The views of a scene show one set of named points, each view turned or mirrored, and shifted as a whole, with a little noise and some points left out.
(in the rows, 128 means zero)

Scene 1
View 1
(241): [152 133 134 151 157 132 136 134 123 168  85 114 131 176 157 111 145 126
 144 127 142 141 156 135  86 146 131 147 107 124 127  94 148 125]
(34): [126 127 133 148 125 146 103 156 128 129 118 150 152 135 133 105 140 150
 152 132 133 101 132 141 111 114 130 155 127 152 114 135 110 122]
(331): [180 139 145 132 129 125 131 104 131 168  82 130 150 167 117  82 127 190
 117 123 126 166 147 164  70 147 130 112 106  71 135 196 130 120]
(198): [161  97 132 120 123 106 124 175 124 169 121 118 133 162 127 126 181 212
 197  80 149 105  93 133 109 138 129 116 108 124 106 156 167 129]
(194): [110  69 147 156 149 138 154 101 146 138 127 159 139 174 186 107 151 101
 200 135 152 131 169 138 167 145 161 153  97 103  65  87 131 146]
(312): [151 130 138 138 139 131 132 151  97 160  94 116 157 139 117  80 149 151
 131 131 141 128 141 142 115 149 124 153 105 116 121 128 127 110]
(368): [132 125 129 142 123 145  87 129 136 108 129 175 165 136 133  93 123 166
 133 140 106 104 137 156 118 111 141 140 120 132 115 167  86 134]
(157): [118 111 140 159 138 139 146 134 119 148 100 130 148 143 144  96 146 110
 157 144 151 135 160 134 128 144 135 169 104 117 103 110 126 113]
(246): [156 124 139 144 159 129 142 106 122 163  86 126 145 178 156  90 137 130
 134 135 134 155 170 147 106 157 142 137  97  94 118 108 138 132]
(221): [122 138 123 158 150 144 111 135 122 131 100 139 155 140 144  97 122 103
 119 157 122 126 168 139 112 129 138 171 114 143 127 104 107 121]
(326): [129  67 143 123 141 114 163 127 151 188 112 120 145 140 116  90 154 126
 167 134 159 167 168 147 158 157 147 147 101  77  70 159 165 118]
(32): [160 153 133 151 118 137  94 148 104 117 108 149 149 163 147 111 144 202
 153 107 121  92 102 142  73 119 124 124 116 140 147 144 101 131]
(37): [131 124 103 133 143 117  83 134 174 132 118 150 149 144 128 116 112 140
 117 143  96 143 157 150  99 111 152 140 122 131 123 177 124 136]
(110): [156 151 133 151 150 140 116 144 111 152  89 123 143 164 146 101 140 139
 125 130 131 123 146 141  80 135 124 146 115 141 138  99 128 122]
(298): [140 100 131 134 132 113 136 164 131 170 110 114 133 150 128 119 165 161
 181 110 154 129 126 130 118 139 133 144 108 121 103 141 161 120]
(291): [120  48 150 121 126 119 159 120 158 168 132 146 149 139 122  91 158 146
 192 125 157 152 155 151 177 147 156 140 101  74  53 177 149 127]
(242): [188 112 135 105 149 118 124 141 108 176 110 123 153 168 120  82 160 196
 139 104 128 123 128 156 120 156 134 108 102 104 110 138 153 135]
(213): [147 109 113 128 141 108 113 163 122 151 118 122 144 153 133 119 159 172
 166 110 127 115 120 131 120 138 141 135 103 129 116 135 148 131]
(180): [114 103 124 143 131 120 118 147 187 161 111 131 127 142 129 133 132 121
 159 134 139 154 158 139  99 113 144 158 129 126 100 172 153 122]
(357): [134  84 119 127 132 110 112 155 157 148 134 142 136 157 140 130 159 172
 190 106 133 115 121 137 133 124 150 130 111 128  92 155 153 142]
(17): [129  88 129 115 112 122 103 187 167 161 140 138 141 117  94 119 157 179
 173 109 143 110 115 145 124 106 133 141 136 144  84 197 152 120]
(343): [ 87  97 169 172  89 166 140 127 146 119 118 174 157 105 125  87 131 126
 176 153 166 127 149 147 133 110 131 179 128 114  79 186  84 105]
(138): [120 104 125 140 115 119 122 145 123 136 117 140 162 117 109  93 140 162
 151 137 132 130 133 142 137 133 141 155 104 103 108 187 114 112]
(283): [139 115 143 136 129 134 126 145 168 174 103 129 132 143 116 111 137 141
 148 126 149 150 153 148  89 120 130 144 132 121 101 171 152 117]
(216): [182 132 151 132 139 138 128 131  85 151 101 135 156 175 143  79 157 194
 144 106 135 107 122 152 105 154 125 115 102 112 125 115 121 133]
(117): [155 143 139 150 140 142 116 128 104 134  99 142 154 164 149  92 137 160
 133 128 125 115 139 146  97 138 130 138 109 124 133 117 108 130]
(197): [129 117 112 140 157 115 118 130 158 158 101 124 141 153 139 116 126 111
 130 145 121 160 173 140 110 135 150 153 110 117 116 138 147 127]
View 2
(198): [ 99 117  91 186  86 150 170  96 137 109 150 151 139 126 182 108 132 146
 161 172 150 138 124 161 126  86 115 101 121 128 163 144 218 120]
(291): [ 89 156 107 158 108 126 175 133 167 106 104 120 108 136 139 112 130 120
 152 146 118 143 138 135 152 129  49 185 112 118 150 132 147  60]
(331): [ 86 111 150 168 107 127  93  85 108 113 144  95  98 108 212  84 107  89
 172 156 103 153 115 146 153  89 128 146 125  89 114 116 135 144]
(343): [130 113 117 156 145 103 142 174 167 166 109 117  83 138 158  99 162 134
 147  80 177 168  96 130 149 111 108 159  92  98 122 112 109  60]
(326): [102 161 105 151 111 121 153 118 142  93 112 110 100 133 141 108 122 122
 143 167 117 163 135 123 153 131  76 194 141 119 156 115 141  72]
(298): [121 131  94 162 106 131 154 112 135 109 134 137 120 136 167 109 133 147
 147 171 150 160 120 139 133 104 120 137 139 127 165 123 183 108]
(157): [150 134 112 123 156 104 132 134 135 120 110 117 102 143 164 105 140 141
 135 129 141 170 105 117 132 124 125 155 156 119 170 111 146 105]
(194): [154 153 116 101 170 107 162 146 186 116  54 115 118 166 144 123 139 134
 146 124 119 145 120 134 141 131  71 165 143 138 181 141 164 109]
(283): [127 129 110 165 103 128 128 106 137 125 105 118 100 130 167  98 123 121
 155 177 162 170 117 136 150  96 140 146 122 113 123 100 136 107]
(34): [144 110 115 150 147 115 141 128 139 148 112 148 119 130 175 107 147 130
 145 125 171 149 100 135 112  99 154  99 123 104 142 109 142 109]
(117): [137 111 136 133 158 114 117 110 122 127 119 123 118 126 198  99 132 114
 153 121 130 143 102 134 116 100 155 104 144  99 151 121 154 142]
(242): [ 92 130 121 160 114 139 146  78 111  86 135 123 132 109 186 102 107 101
 164 157 106 126 127 140 122 100 128 106 146 106 158 134 178 117]
(368): [124 101 142 153 158 109 132 128 148 165 104 152 127 117 181 108 143  99
 150 117 149 126 107 145 109 103 138  96  99  79 121 110 115 115]
(138): [101 114 121 169 129 112 140 133 132 142 149 148 112 116 172 108 145 125
 137 135 143 148 115 134 121 119 108 142 112  87 139 106 125  87]
(246): [135 138 134 116 151 112 110  99 123  98 100  99 107 136 184 101 113 109
 151 151 103 157 115 127 139 116 128 153 167 115 162 119 150 145]
(180): [139 131 107 158 114 116 131 120 157 142  91 139 107 143 157 109 131 132
 141 200 168 175 123 143 146 106 125 159 116 118 126  91 127 115]
(110): [154 118 123 129 151 115 109 100 113 120 113 121 115 131 192 100 124 124
 148 147 143 164 101 128 119  97 177 106 161 111 158 108 158 147]
(213): [121 120 106 158 124 125 151 104 132 120 134 158 137 127 176 114 133 136
 142 172 141 142 123 143 111 107 128 109 135 114 166 121 176 126]
(221): [164 124 127 115 180  93 111 125 127 140  97 133 110 135 171 108 139 122
 128 135 148 163 101 116 111 121 163 126 153  98 154  92 116 123]
(241): [155 134 117 121 143 116 113  98 123 105 105 111 110 144 184 103 121 133
 147 166 133 171 108 129 134 104 151 136 170 127 168 113 169 151]
(32): [130  83 131 159 141 126 123 110 131 150 140 146 134 121 216 101 141 124
 163 121 151 134  96 158 110  79 161  67 115  97 138 133 177 158]
(216): [113 114 130 144 140 132 133  93 111  99 136 112 127 118 204  96 120 109
 168 111 114 129 107 140 119  93 143  93 150 106 164 145 186 135]
(197): [143 137 124 130 142 103 116 109 136 127  93 135 114 137 164 113 123 118
 133 194 134 168 125 129 129 121 130 159 147 109 144  88 121 133]
(357): [117 126 103 166 114 130 169 114 166 131 104 161 139 136 162 122 134 134
 151 176 151 134 130 156 124 104 100 119 109 122 151 127 176 116]
View 3
(117): [115 100 147 102 121 123 130 152  90 102 160 144 113 128 135 121 151 117
 142 118 178 141  94 148 114 156 115 147 135 139  93  89  99 127]
(194): [123  94  92 163 114 134  70 112 118 128 153  86  81 114 111 123 173 114
 128 127 151 184  80 135 119 111  79 160  66  85  94  80  64  88]
(110): [121  94 151  88 123 121 127 170 106 114 159 140 127 122 140 135 156 115
 146 142 176 129  94 146 111 160 110 169 135 146  89  83  98 136]
(326): [108  73  89 123 126 103  97 114 137 160 174  69 109 105 145 164 141 112
 118 119 153 195 115 154  92 130 144 186  61  91 120 105 136  87]
(331): [ 95  89 133  71 116 104 157 156  79 126 180 131 113 110 136 116 136 105
 109  85 190 165 139 142  73 185 168 153 116 143 112 107 169 107]
(34): [116  84 150 113 146 106 113 128 104  99 149 142  95 136 147 135 144 129
 153 114 141 125  77 152 133 126 140 156 132 129 118  90  94 134]
(241): [122  97 135  87 115 133 111 171 118 131 157 117 128 110 128 136 162 111
 134 153 175 140 101 136 102 159 104 183 106 133  88  80  95 120]
(32): [113 103 185  69 118 127 122 146  68  82 143 171  98 156 151 109 131 112
 147  94 166 114  97 126 130 141 146 133 135 146 101 100 104 140]
(283): [106  68 120  92 142  93 112 152 118 131 156 119  98 107 133 134 147 121
 122 118 136 130 102 132  96 144 158 178 102 125 136  93 125 125]
(138): [103  93 135 114 150 112 123  99 110 118 158 115 108 134 156 145 124 135
 146  89 147 166 100 169 127 133 176 158 111 123 125 110 129 109]
(198): [113  84 166  41  99 118  72 137 106 129 140 122 102 163 174 149 110  87
 132 107 145 131 120  99 122 109 163 159  66 109 118 128 123 131]
(312): [118  89 151  94 127 109 129 137 109 122 170 120 124 131 163 159 140 114
 149 129 179 153 104 167 113 152 134 175 124 125  92  91 122 117]
(368): [100  91 134 134 141 103 135 116  87  86 157 157  92 135 138 112 133 136
 145  80 143 146  79 157 129 131 150 121 150 139 128 106 104 135]
(291): [105  71  86 136 125  98  82  89 124 148 167  72  81 121 145 151 134 109
 116  94 138 200 111 145 104 110 154 166  51  79 129 115 132  83]
(216): [122  92 166  76  91 113 119 145  74 106 169 141 108 152 166 135 134  83
 137 112 197 152 113 137 111 145 114 140 118 118  76 102 121 122]
(357): [104  89 126  94 115 119  75 126 118 127 139 120 100 140 144 133 122 109
 129 102 121 150  98 108 121 100 149 145  75 114 134 125  99 131]
(197): [ 99 100  98 117 136 126 124 154 137 139 161 112 137  94 118 136 150 135
 131 129 147 161  92 148  97 151 127 170 113 143 125 102  99 124]
(221): [114 102 126 138 150 122 135 142 118 110 161 131 127 110 129 135 162 143
 157 137 161 146  72 174 123 152 109 166 150 144 102  77  80 127]
(17): [102  60 134  88 145  77  88 119 125 128 144 126  90 142 167 156 110 119
 136  96 102 125  95 128 123  99 190 163  96 115 159 126 127 142]
(157): [122  94 127 128 141 126 108 126 120 126 158 101 110 115 137 146 164 130
 147 136 164 159  88 166 122 145 116 187 104 113  95  72  94 100]
(37): [ 88  96 102 121 142 111 133 144 121 120 159 141 124 105 119 120 135 139
 129  99 131 151  86 143 103 142 153 139 134 154 147 118 107 142]
(298): [115  85 141  75 123 120  86 137 125 138 150 103 111 136 157 155 133 107
 137 127 145 144 108 127 117 124 149 182  75 112 115 105 114 118]
(343): [113  69 128 158 184  91 115  82  95  97 150 107  48 120 131 122 162 154
 144  86 134 145  78 182 133 131 170 178 109  96 130  62 116  85]
(180): [ 99  81 104 104 154 112 105 145 137 141 146 111 108  96 118 130 149 140
 124 119 116 137  94 132 104 138 162 181  94 134 150  98 108 123]
(246): [115  99 115 108 107 128 126 159 108 133 175 112 126 103 125 130 161 106
 124 132 190 174 108 146  90 167  99 164 106 127  85  89 108 107]
View 4
(343): [167 123 117 123 136 135  79 126 132 155 117 190 111 115 117 124 122 112
 149 173 128 114 103 124 118 164 121 138  82  93 174  97 101 174]
(194): [138 123 121  94 150 140  91 153 122 175 115 112 137 106 160 180 136  81
 168 168 134 171  81 148  95 126 132 194 153  51 148 152 150 168]
(241): [143 143 116 125 124 128 121 132  88 151 135 106 173 109 153 139 101 137
 121 127 136 163 132 145 134 101 116 157 167 104 110 161 158 124]
(34): [141 133 110 134 142 143 103  95 118 133 130 120 137 111 131 130 117 136
 149 121 155 111 118 120 143 151 120 127 119 111 145 140 132 139]
(117): [133 141 130 136 134 137 120 110 102 134 143 110 153 102 131 148  97 149
 149 112 135 122 160 127 144 120 112 134 139  87 135 142 148 137]
(331): [116 138 129 138  99  94 105 118  67 115 154 141 153  78  82 132 108 162
 150 125 107 143 186 168 141  92  84 151 128 101 114  80 137 107]
(242): [100 139 123 115 114  86 104  98  81 102 134  74 157  98 128 165 131 150
 155  96 121 137 152 166 145 116 112 175 114  92 100 117 147 114]
(368): [127 129 115 147 151 157  92  77 127 130 143 130 126  87  99 141 117 132
 182 125 150  97 144 126 141 156 101 120 122  93 157 113 129 139]
(246): [136 142 124 125 122 124 110 132  95 154 139 117 169  95 142 158  99 128
 137 139 117 163 154 162 125  93 104 168 166  74 108 136 157 130]
(221): [167 142 110 147 146 162 103  93 135 167 131 135 162 103 153 135  88 125
 133 138 139 124 142 133 136 134 108 130 162  95 125 153 140 137]
(298): [131 126 110 114 122  87 109 121  89 127 116 103 147 100 144 135 148 128
 135 116 135 154 101 153 137 127 134 175 113 130 125 144 130 121]
(213): [120 123 113 124 136 101 112  95 100 121 124  88 146  88 135 142 145 129
 153  98 146 139 118 149 148 133 127 162 127 122 127 154 136 115]
(283): [134 135  97 122 116 114  89 114  83 134 130 139 150 108 115 114 127 138
 131 149 144 149 107 157 129 126 101 152 126 135 114 104 133 117]
(291): [123 117 111  94 122  80  66 126 111 141 105 131 127  90 128 165 170  89
 170 164 108 159  89 184 104 141 121 212  95  82 134  91 115 142]
(37): [128 129  95 149 142 146  85  74 116 146 139 135 148  72  96 125 126 119
 169 140 154 130 130 158 134 136  87 138 160 122 127 114 133 107]
(17): [116 121  87 117 128  99  79  79  96 107 113 114 125 105 110 116 170 130
 156 123 160 121  76 151 141 169 121 152  82 155 131 105 110 115]
(110): [142 146 117 137 128 140 122 110  96 139 141 105 168 113 143 135  90 152
 124 114 143 135 147 130 146 113 113 133 155 105 114 156 157 125]
(197): [146 133  99 139 135 132  92 101 114 165 129 133 165  81 133 130 119 112
 141 149 137 158 124 168 127 117  98 160 173 115 109 135 141 111]
(357): [106 115 105 112 141 107  99 106  96 123 122  93 128  87 117 144 168 114
 174 117 159 148  84 152 131 142 127 170 122 122 144 138 134 120]
(216): [111 143 140 122 118 109 123 118  83 107 143  80 150 110 133 167 108 162
 152  91 123 125 167 134 148 113 121 152 114  75 126 137 153 137]
(138): [147 122 115 138 132 105  90  91 131 136 118 150 129  79 121 137 133 116
 157 132 119 116 137 154 138 150 116 155  98 105 148 110 103 134]
(326): [140 128 107 103 114  80  72 124 108 151 106 135 152  93 146 154 147  98
 140 164 102 172 105 192 110 123 116 209 114  93 106 100 121 130]
(32): [114 131 135 141 135 134 135 105  86 107 152  98 130  97 103 132 114 167
 163  81 157 108 154 107 161 129 123 111 119 113 161 151 143 129]
(312): [148 143 119 131 119 105 107 102 108 133 123 118 161 107 152 143 105 144
 123 115 115 127 157 149 147 125 118 153 116 100 112 133 132 131]
View 5
(110): [137 118 131 116 150 104 115 161 127 138 120 122  88 140 129 112 115  77
  98 133  85  75  95 112 165 156 146 132 131 141 117 156 125 156]
(326): [149 138 110 129 127  63  97 149 182 119 108 109  90 180 183 112 135  91
 124 103 143 160 138 129 186 146 147 131  76 143  95 104  86  64]
(34): [153 124 135 122 130 111 126 140 127 126 130  94 118 137 105 128 143  95
  90 148 127  74 137 134 153 151 115 125 140 142 120 138 119 135]
(157): [144 146 125  96 141  89 108 146 146 123 117  90  86 160 132  98 132  85
 103 132 139  99  93 115 171 144 138 132  99 132 105 117  97 111]
(331): [104  80  93 126 154  68 123 121 129 146  99 162 127 133 202 144 103  49
 119 105  86 116 139 143 185 138 157 128 129 125 108 158 113 117]
(17): [164 143 126 169 105 106 128 134 184 105 123 128 148 156 127 148 154 115
 103 121 128 134 205 131 145 159 115 120 152 143 111 135 105 104]
(241): [147 134 130 115 152  85 100 164 149 142 107 115  68 157 143 106 109  74
 103 118  88  97  86 108 167 153 154 133 121 144 113 141 110 150]
(368): [142  94 125 128 138 101 130 109 110 137 135  93 133 128 120 146 143  84
 104 152 130  66 156 170 155 141 112 117 142 136 125 130 133 110]
(198): [183 137 120 127 130  98 114 159 170 120  79 155 115 169 137 160 139  99
  79  75 107 151 178 114 177 184  98 123 168 155 115 165 114 137]
(343): [131 154 115 103 112  90 131  92 143 122 128  63 147 140 130 120 150  80
 107 156 182  97 153 146 153 116 119 126 109 114 105  99  63  96]
(37): [144 106 130 163 151  86 114 111 155 139 136 109 114 147 139 133 125  89
 125 144  95  77 147 163 138 135 147 120 133 134 126 116 135  98]
(298): [166 148 122 124 135  90 111 154 176 117  97 132 101 170 139 127 134  95
  95  98 116 138 143 108 169 165 125 128 133 142 108 140 100 119]
(213): [174 125 129 126 150  98 112 150 159 119 104 133  97 165 124 135 138 101
  91 102 105 113 142 124 167 174 115 123 146 148 119 144 133 115]
(221): [133 120 137 114 153 100 118 140 127 130 143  87  90 140 115  99 129  87
 107 159 114  53  87 127 153 141 147 130 108 132 119 122 125 118]
(138): [139 119 111 114 144  93 134 110 149 105 120 125 134 153 139 129 149  92
 103 126 142 106 154 139 170 150 120 123 121 119 111 125 113  72]
(312): [128 113 117 106 143  99 125 158 132 110 120 136 107 144 147 112 134  85
  97 126 117 102 111 107 184 160 140 134 111 136 105 149 117 114]
(180): [150 155 131 160 135  84 107 116 193 133 121 105 110 165 140 122 120  89
 123 128 106 108 145 132 132 131 153 124 130 128 119 111  93 110]
(194): [186 151 133  93 133  63  79 151 149 161  99  30  49 184 138 113 136  82
 107 115 162 119 105 154 177 140 113 127  88 162 112  90  90 109]
(283): [133 138 121 156 120  86 114 134 172 131 118 122 121 150 159 126 120  82
 118 125 102 119 149 124 151 136 156 128 126 133 107 131  88 124]
(246): [135 108 118 109 157  69  96 156 132 151 107 108  67 158 168 112 108  65
 113 116  99 104  88 131 184 145 153 131 100 144 111 132 115 123]
(216): [145  88 115  92 142  94 118 171 101 138  97 133  99 138 153 143 129  72
  82 104 110 110 125 128 202 171 114 129 134 157 110 171 130 146]
(117): [137 100 125 102 152  97 120 146 108 139 116 115  99 135 135 126 126  73
  92 130 108  76 110 132 175 153 127 127 133 141 118 151 127 140]
(242): [152  86 113 127 139  87 111 177 130 129 102 149  97 153 170 145 129  87
  97  93  99 136 149 131 201 177 125 128 125 163 105 163 139 115]
(197): [144 126 131 146 159  79 100 132 170 135 127 107  82 165 146 106 115  87
 126 131  93  90 107 137 149 138 162 127 110 134 120 111 118  96]
View 6
(312): [110 131 129 143 113 159 110 134 145 141 116  85 111 132  90 154 151 133
 163 135 129 166 121 147 131 131  94 123 125 126 142  99 121 146]
(216): [101 136 119 160 109 180 100 157 129 132 117  76 146 139  96 158 166 152
 138 156 134 179 137 158 140 131 106  90 164 114 131 124 105 174]
(157): [137 143 131 130  94 128 124 128 133 139 127  95 120 146 114 136 125 151
 158 136 100 155 125 145 122 112 114 140 114 147 127  72 120 144]
(180): [133 123 144  93 159 133 138 131 118 103 141  89  96 146 102 151 111 131
 147 105 110 120 101  99 133 125 124 144 121 144 135  74  74 155]
(37): [122 125 125 106 155 143 138  99 144 103 116  74 105 134  94 139 133 149
 121 103 152 113 118  88 143 125 131 125 135 141 136 109  78 150]
(242): [ 85 119 114 156 131 207 100 145 141 117 124  58 126 141  82 158 143 129
 161 148 131 176 130 146 142 131 102 105 171 129 142 109  73 177]
(213): [ 88 125 129 125 147 183 117 145 124 119 148  74 127 120  90 169 116 151
 145 146 127 150 122 128 125 126 118 128 148 146 132 106 112 174]
(331): [110  99 119 127 136 143  97 142 148 134 105  78  96 159  83 155 184 138
 163 115 142 155 117 129 164 127  82  91 161  89 141 128  27 162]
(194): [151 158 111 129  78 133 136 125 114 111 138  87 157 174 137 110  78 167
 141 150  72 152 142 144 117  93 148 140 143 178 110  50  83 171]
(298): [ 96 124 135 120 143 173 113 160 111 121 152  87 118 139  96 171 108 133
 168 144 101 157 111 139 123 128 107 137 139 140 135  81  97 169]
(241): [152 133 152 143 108 145 120 157 135 130 146  58 103 123 105 149 159 151
 153 129  92 161 124 137 148 112 123 122 133 138 124  88 112 174]
(291): [ 93 127  91 108 123 160 118 114 120 110 124 108 139 198 109 131  57 125
 184 143  97 151 119 143 108 115 103 148 149 156 137  51  28 153]
(117): [125 139 129 142 109 148 114 137 135 131 115  82 129 129 101 147 167 162
 124 137 140 156 133 136 141 126 119 101 142 119 128 121 121 158]
(326): [112 119 109 122 116 157 116 119 141 122 131  84 109 177 102 132  84 117
 200 132  86 161 117 143 122 111  94 154 135 156 141  48  42 152]
(357): [ 88 131 120 108 160 181 127 141 101  94 150  88 142 144 101 164  86 147
 135 142 120 136 120 117 119 128 131 130 156 153 127  91  81 178]
(138): [ 81 122 107 105 139 145 116 109 134 134 112 117 123 153  94 155 107 148
 154 133 148 137 118 128 112 130  95 133 124 129 139 102  92 135]
(283): [127 125 141 111 153 147 126 145 118 106 127  91  98 157  98 156 138 113
 155 109 117 139  99 116 139 137 109 126 128 126 143  78  70 152]
(197): [144 122 136 119 127 137 134 111 153 121 135  60  89 130  99 135 132 149
 151 109 111 133 119 107 146 110 125 141 124 152 132  84  83 155]
(17): [ 72 132 125  94 190 190 128 137  96  89 128 113 127 151  90 179  89 104
 140 127 146 129  95 110 111 158 110 139 134 138 152  83  91 150]
(34): [114 149 131 120 135 151 130 132 114 116 115 106 134 133 105 156 135 145
 114 129 147 134 117 123 121 141 125 118 123 132 133 104 140 144]
(32): [ 94 136 133 127 144 156 112 160 105 123 123  99 147 120  95 178 171 171
 100 141 163 144 128 126 137 141 121  85 154 103 125 151 131 170]
(110): [142 140 148 146 114 149 120 150 136 130 129  66 109 115  99 153 178 150
 132 127 125 157 124 130 148 128 121 109 130 126 131 109 135 162]
(198): [ 62 121 130 121 168 206 104 185  90 108 163  87 141 135  87 196 106 135
 154 161 118 163 113 142 121 141 107 119 168 129 133 104  91 191]
(246): [149 127 130 148  92 140 114 135 152 134 128  54 108 142 104 130 158 155
 160 130 100 165 134 140 152 105 115 116 146 136 125  91  75 167]

In a view up to two points have been moved. Name them for each view, in the order of its rows, or write none.
view 1: (37)
view 2: none
view 3: (117), (283)
view 4: (138)
view 5: (34), (343)
view 6: none
